Points, in no order, along strands that fork and pass close to each other.
In the rows, 100 means zero.
Two points are linked if the straight distance between their rows is under 56.4.
<533>: [ 97  86 109 126 104  82  89  96 121  75  94 109  76 103  98  84 111  98
  74 107  93  97  87  83 111]
<320>: [ 89  96  99 114 122 104  73  81  59 119 113 100  92  89 122  75  70  75
 100  95 113 102  70 117 124]
<38>: [102 117 113 111  94  59 117  91 118 119 102 108  79  92  59  93 109  98
 113 115  86 107  64  69  90]
<433>: [ 72 114 117  75 129 119  76 101  74 103 100 103  94 112  99  62  91  84
 121  92  99  94  90 124 143]
<407>: [104  57  99 104  65  61 116 105 103  85 100 101  72  95 109  96  88 121
  65 118 104  98  97  68  87]
<480>: [111 116  80 106  88 113 120 100 123 103  80  88 133 101  76 124 128 108
  99  97  88 108  72  78  71]
<620>: [ 88 134 115 112 122 108  93  88  89 119  93  81 120  88  92  87 108  85
 108 106  88 103  61 109 102]
<679>: [109 124 106 122 101  76 108  87 127 102  96 110  91  93  59 109 121  93
 105 106  90 110  67  64  91]
<183>: [ 84  81 123  81 112  88 104 104  82 116  84 129  79 104  88  79  83 107
 119 101  99 100 108 125 126]
<161>: [112  99 103 103  97 100 119 107  82 130 108  96 131 101 119 120  51 123
  94  72 117 109 127 123  84]
<144>: [ 83  75  89 102  87  82  85 125  93  82 101 107  93  82 114  90 133 100
  65 115  96  73 105 117  88]
<386>: [100  90 102  82 112  96  90  97  91 113 111 121  74 114  98  92  53 103
 122  80 119  93 127 126 142]
<235>: [ 83  72  83 101 113  97  81 110  57 112 106 110 105  86 119  74  79  95
  81 105 102  83  92 137 101]
<1073>: [103  85 122  97 104  75 132 100  98 146  95 127  83 102  81  83  77 119
 132  99  94 117 112 105  98]
<979>: [110 117  97 137 114 108  64  75  86  97 124  84  96  86 130  87  96  70
  96  82 116 102  83  99 116]
<74>: [108  93  90  85  85 133  98 104 114  67 111  88 115 114 119 117 102 109
 101  98 105  87 124 100  95]
<150>: [107  89  93  98 104 108 101 112  74 113 117  92 119  98 126 113  70 119
  93  85 114  93 127 128  92]
<916>: [ 91 110 124  93 109  72 113  99  90 139  81 107  90  91  73  74 101  91
 113 123  83 106  62 103 100]
<485>: [116 106  85 136 116  91  96  96 118  83  92 101 101 104  67 119 138 100
  74 111  93 109  81  54  85]
<396>: [100  85  76  85  87 104  79 121  98  79 116  95  87  90 127 105 113 101
  79 113 110  63 128 127  98]
<658>: [103  97  82  84  92 140  91 111 124  62 102  88 128 108 110 113 126 101
  98  94  99  91 121  98  86]
<1134>: [ 93 105 114 106 108  84 117 100  78 130  91  97 103  99  91  84  85  96
 107 112  91 107  73 113 102]
<569>: [112 114 102 116  91  89 116  85 122 105 111 105  83 109  97 108  99  86
 123 100 101 116  87  80 107]
<1076>: [116  85 101 110  88  59 120  98  81 127 103 106  82 108  96  90  57  98
 100 109 106 112  89  90  97]
<299>: [ 99 113 101 126 116 104  64  73  72 111 118  87  95  79 129  79  87  67
 100  89 115 106  69 104 118]
<888>: [ 99  82  85  62 109 112  81 111  90 105  88  98  81  80 121 113  71 126
  74 103 114  72 154 127 109]
<258>: [ 99  85  83 120  83  82  88 124 122  69 107 111 108  95 101 110 153 106
  56 114 102  91 116  92  82]
<484>: [129 107  90 122  81  95 119  88 111 102 129  88  95 119 120 123  71  93
 107  91 117 117  92  85  98]
<572>: [111 126  95 142 125 111  64  81  96  99 115  82 113  85 111  93 117  73
  93  89 105 100  85  92 100]
<48>: [106  90  74  82  75 124  79 118 132  61 109 102 123 100 119 132 139 106
  81 105 111  88 130  95  81]
<1183>: [107 103 105  92  85 104 140 105  92 112  90  97 122 111  99 126  89 122
 103 101 103 114 114  97  80]
<376>: [ 86 102 112 120 122 102  73  90  99  88  95  94  90  94 108  71 112  77
  84 103  94  95  76 103 120]
<459>: [114 100  86  99  77 107 130 106 104 105  95  84 131 102 106 127 108 122
  90 107  93 111 101  86  60]
<50>: [ 97  85  87 112  73  69 109 125  76 118 106  90 113  86 114  94 107 110
  72 122  92  95 102  99  63]
<938>: [ 91  91 106 100 121  96  79  80  68 124 111 121  76 100 110  73  62  75
 119  93 115 107  83 117 140]
<677>: [130 111  88 123  84  76 128  90 102 128 130  92  91 118 105 123  63  94
 117  96 113 119  90  81  89]
<867>: [102  77 122  86  78  64 140 103 102 110  91 121  65 102  87 109  88 123
 106 115 105 117 117  81  96]
<1123>: [ 92  77  91 108 106  92  96 113  68 106 107  97 106  92 121  82  85 104
  83 104 103  84  96 125  93]
<1070>: [113  84  92  91  80 113 110 101 118  72 117  92  99 113 128 131  89 120
  93 104 119  98 123  88  89]
<765>: [107  98 113  91  92  95 129 105  91 109 103 104 104 113 104 116  72 116
 109  93 109 114 121 109  97]
<293>: [ 97  80  93  96 115  96  84  89  76 112 112 122  70 109 110  86  48  88
 112  89 123  94 104 125 139]
<835>: [125 116  84 143  93  99 101  83 111  99 128  81  99  99 114 118  89  82
  97  87 111 111  87  77  93]
<1173>: [104 133  96  94  97 111 119  93 118 112  76  92 131 103  67 125 119  97
 125  93  81 111  61  90  77]
<704>: [133 125  80 145 101  97  92  79 116  96 117  88 102  98  95 132 105  82
  93  86 114 111  84  61  87]
<467>: [ 91 130 119 100 120 113  76  79  93 103 104  96  95  98 103  78 109  70
 122  92  96 109  83 102 129]
<621>: [ 85 123 121  91 100 100 129  98 102 118  74 101 114 103  67  93 120 103
 120 115  74 106  75 105  93]
<473>: [ 92  89 110  86  98  98  93  97 118  63 101 106  67 115  97  86 100  91
 104 103 102  87 106  97 130]
<359>: [105  90 111 103  73  81 124  94 138  78  88 116  74 113  75 107 124 112
  94 117  98 117  96  67 103]
<55>: [ 95  89  86  92 115 112  86 115  67 115 112  98 118  96 122 100  68 116
  91  81 111  83 124 144 104]
<191>: [111  71  91 113  67  74 113 106 119  82 113  97  85  97 111 111 104 124
  66 113 111 101 104  68  79]
<823>: [106 134 107  96 106 122 106  78 110 124 100 102 103 100  87 102 114  80
 158  92  83 121  89  90 102]
<1059>: [ 91  88 125  90 114  87 118 103  94 138  93 130  87 103  84  80  78 116
 135  93  97 116 113 124 115]
<1184>: [117 117  93 125 108  96 102  88 128  90  90 101 104 103  63 125 130  97
  91  99  96 112  72  59  88]
<962>: [ 88 107 122  47 104 125 119 112  96 102  73  99 130  95  91 127  86 126
 107  86  97 103 146 113  99]
<783>: [ 80 121 128  82 126 113  75  82  86 115 104 108  86 100  97  63 111  76
 138  98  94 108  87 109 135]
<129>: [105  93 111  97  73  81 134  96 132 101  92 119  71 110  71 103 118 114
 120 116  91 119  95  73  97]
<1163>: [103 139 104 102 104 108 109  81 110 118  93  93 118 100  77 114 112  81
 137  95  87 116  70  95  93]
<1120>: [ 91 104 119  72 111 105 105 108  86 114  94 109 109 107  91  95  69 116
 116  77 107 101 130 137 123]
<921>: [ 85 115  88  93 111 130  89 122  73 105 113  82 140 101 118  95 111 100
 102  93  92  86 113 139  90]
<123>: [114 113 112  97  94  93 129 105  90 136 101 102 128 107 105 122  56 121
 108  76 115 123 125 117  88]
<674>: [ 95  75  92  69 110 101  82 101  83 101  78 107  79  80 109  97  59 123
  75  97 120  71 137 130 118]
<345>: [ 94 100 114 100  89  76 132  95 120 120  90 118  71 101  69  89 113 113
 126 119  79 115  82  82  92]
<844>: [ 95 116 112 104 102  94 127 101  90 118  82  88 118 101  87  96 103 108
 104 112  84 103  77 105  87]
<152>: [115  76  92 121  78  54 109 103  72 125 101  91  92 101 101  86  56 103
  79 116  96 103  84  82  79]
<511>: [ 87  92  98  63  81 130 116 118 106  82  74  88 134  94 105 129 129 127
  99 107  89 106 118  91  72]
<59>: [ 98 113 108 103 112 109  82  82  96  95 118  96  85 107 115  86  88  74
 121  84 107 105  92 103 132]
<190>: [ 96  97  87  54 110 117  85 121  95 108  97  93 107  79 120 127  87 126
  78  98 106  75 163 126  98]
<91>: [100  80  94 117  82  66 107 111  83 117  98  89 102  90  97  82  92 111
  74 123  85  93  80  87  72]
<784>: [ 90  97 106  52 101 132 118 116  99  92  76  90 131  96 108 143 101 131
 100 104  96 105 139 102  81]
<547>: [ 92  67 122  80  82  65 130 108  92  96  79 114  67  95  94 108  86 125
  86 114 106 103 114  88 102]
<1019>: [ 76 100 117  71 122 106  88 103  83 102  95 114  84 113  90  71  86  94
 122  93  97  95 106 126 138]
<851>: [ 90 110 121  61 107 116 116 110  92 108  84 105 123 103  90 112  74 123
 112  76 102 100 141 127 109]
<561>: [115  76  93  96  72  94 113 103 122  74 117  96  90 100 124 129  95 125
  78 113 119 100 119  79  86]
<285>: [ 93  70  82  87 111 105  80  97  73  94  95 107  76  96 113  84  63 111
  86  98 118  67 115 134 119]
<1122>: [102  83  97 111  97 111  92 101 133  51  96 104  96 112  91 107 130 104
  77 103 100  98 112  78 101]
<891>: [ 96 112  85 123  93  96 110 114 109 104  94  87 132  89  88 102 140 110
  76 114  81  97  85  96  64]
<702>: [102 107 103  81  99 118  94  95 126  62 106 105  85 124  97  95 105  83
 117  91 100  97 109  89 127]
<940>: [103  90  81  94  74 100  88 121 123  65 117 103 108  94 118 126 140 108
  68 113 111  89 128  97  79]
<486>: [103  75 123  93  91  69 138 104 101 130  93 128  69 102  82  98  82 126
 123 107  99 114 118  92 101]
<996>: [ 97 100  96  78  81 137 107 114 123  79  65  86 141 109  92 121 135 113
 100  96  85 108 100  88  77]
<647>: [ 81  98  90  83 118 118  80 123  61 108 107  92 122  95 114  83  93 113
  93  94 100  78 115 150 107]
<372>: [119 128 103 119  99  98  95  69 121 105 115 106  79 100  97 104 103  70
 134  89 106 120  92  76 110]
<69>: [107  92  83 112 113 130  84 107 130  58  87 100 117 120  87 115 143  91
  87  95  95 103 109  70  95]
<94>: [ 95  96 104  76 111 102  95 101  87 116 100 114  98 107  97  95  51 114
 112  68 120  94 129 139 130]
<481>: [ 94 139 117 113 123 106  88  82  71 137  99  76 122  76  93  84 103  81
 106 104 100  98  51 113  95]
<610>: [111 136  97 108 120 137  77  84 113  81  94  90 126 110  94 103 123  65
 116  74  99 111  99  77 109]
<1191>: [ 95  88 101 131 122  96  68  93 109  76 107 102  81  94 109  79 113  78
  76 102  97  89  86  92 113]
<1096>: [124 108  97 114  84  67 134 101  93 135 115  94  96 111  93 111  61 105
 111 103 107 118  91  85  88]
<224>: [ 87  81  90 124  96  79  87 125 111  77 100 108 101  89  97  89 149 101
  58 116  88  85  99 100  85]
<923>: [ 95 124  97 106 116 134  90  97 116  84  82  85 132 107  90  99 133  82
 106  88  82 104  90  91  97]
<848>: [114 109  99  96 101 123  90  89 136  64 109 103  96 125  97 107 110  68
 118  78 104 107 110  73 118]
<1101>: [107 110 101 120 109 105  77  77 104  83 121  91  82 102 120  96  88  74
 101  81 109 102  93  94 124]
<132>: [ 95  83  67  90  93 101  64 115  88  77 114 101  82  93 127  89 106  90
  80 108 110  56 119 142 107]
<652>: [ 95 124  90 136 127 113  67  98  96 102 111  87 124  80 109  90 135  75
  87  99  92  96  84 106  89]
<1060>: [ 76  91 106 102 124 108  72  96  80  92 100  99  95  92 111  63 100  82
  92 103  92  84  74 121 123]
<542>: [ 88 127 105 128 125 111  78  93  98 105  96  82 125  80  93  83 129  86
  87 106  82  95  68 104  91]
<863>: [ 98  57 106  87  79  67 117 108  90  89  97 105  70  88 113 112  78 128
  70 120 108  93 115  80  87]
<384>: [ 75  79  93  92 119 110  67 107  69  90 100 100  94  90 114  62  98  93
  87 107  94  73  87 137 117]
<172>: [107 108  79 107  74 100 119 116  97 111 104  86 136  95 103 117 127 119
  84 111  88 102  96  94  55]
<81>: [ 98  93  84  71  88 123  86 113 110  68 111  86 100  97 121 112 109 114
  90 108 111  69 139 114  96]
<347>: [102  87 102 112  84  93 108  97 135  62  89 108  93 108  83 110 131 116
  73 112  99 112  99  68  99]
<821>: [121 121  93 104 109 131  82  88 127  72  93  98 112 121  90 116 125  62
 121  71 104 114 106  64 112]
<519>: [ 97  74  70  92 106 110  68 102  82  83 113 100  74  98 125  83  77 100
  85 101 114  63 114 132 116]
<452>: [ 88  84  88 110  93  85  97 124  76 101 106  96 106  87 120  83 111 100
  78 112  93  85  95 119  79]
<662>: [ 99 120 119 106 109  69 110  87 105 136 101 106  79  82  69  89 105  89
 125 118  83 105  59  87  92]
<1143>: [ 97 108 113  97  96  98 120  95 111  97  94 109  86 115  91  95 105  92
 122 106  90 110  96  98 114]
<1086>: [ 96 109  89  91  99 137 101 110 124  82  67  85 141 113  85 107 139  97
 102  91  79 105  91  90  82]
<1113>: [117 130 105 106 101 117  92  70 118 110 111 104  90 101  96 105 110  71
 155  83  94 122  94  77 107]
<61>: [ 87 111 119  87 100 110 118  95 116 110  81 112  98 111  72  90 126  97
 134 107  76 113  90  97 106]
<839>: [ 99  93 115  96  91  89 125 101  97 101 101 109  83 113 104 102  83 106
 110 101 107 109 104 103 107]

A fork is a point with three links, a tip a point with one. Leave the first point through the second and follow the links. Name the first fork or tip that comes.
<1086> / <996> | <979>
<547> / <863> | <74>
<1076> / <1096> | <704>
<923> / <610> | <473>

A fork is a point with three links. Follow the links from the first point to the second and name the forks in between, in order.
<891> / <55> | <765>
<844> / <372> | <1143>
<345> / <1143> | <38>
<94> / <1059> | <979>
<1173> / <459> | <1143>, <765>
<285> / <224> | <74>
<835> / <235> | <452>
<679> / <172> | <38>, <1143>, <765>
<372> / <129> | <1143>, <38>

Name the points in between on the shortest way along the links from the first point to the second, in order.
<1122> / <61> | <347>, <359>, <129>, <345>, <38>, <662>, <916>, <1134>, <844>, <621>
<979> / <386> | <299>, <320>, <938>, <293>
<677> / <452> | <1096>, <1076>, <152>, <91>, <50>
<783> / <572> | <467>, <59>, <1101>, <979>
<235> / <48> | <1123>, <452>, <144>, <224>, <258>, <940>
<433> / <561> | <1019>, <183>, <1059>, <1073>, <486>, <867>, <547>, <863>, <407>, <191>
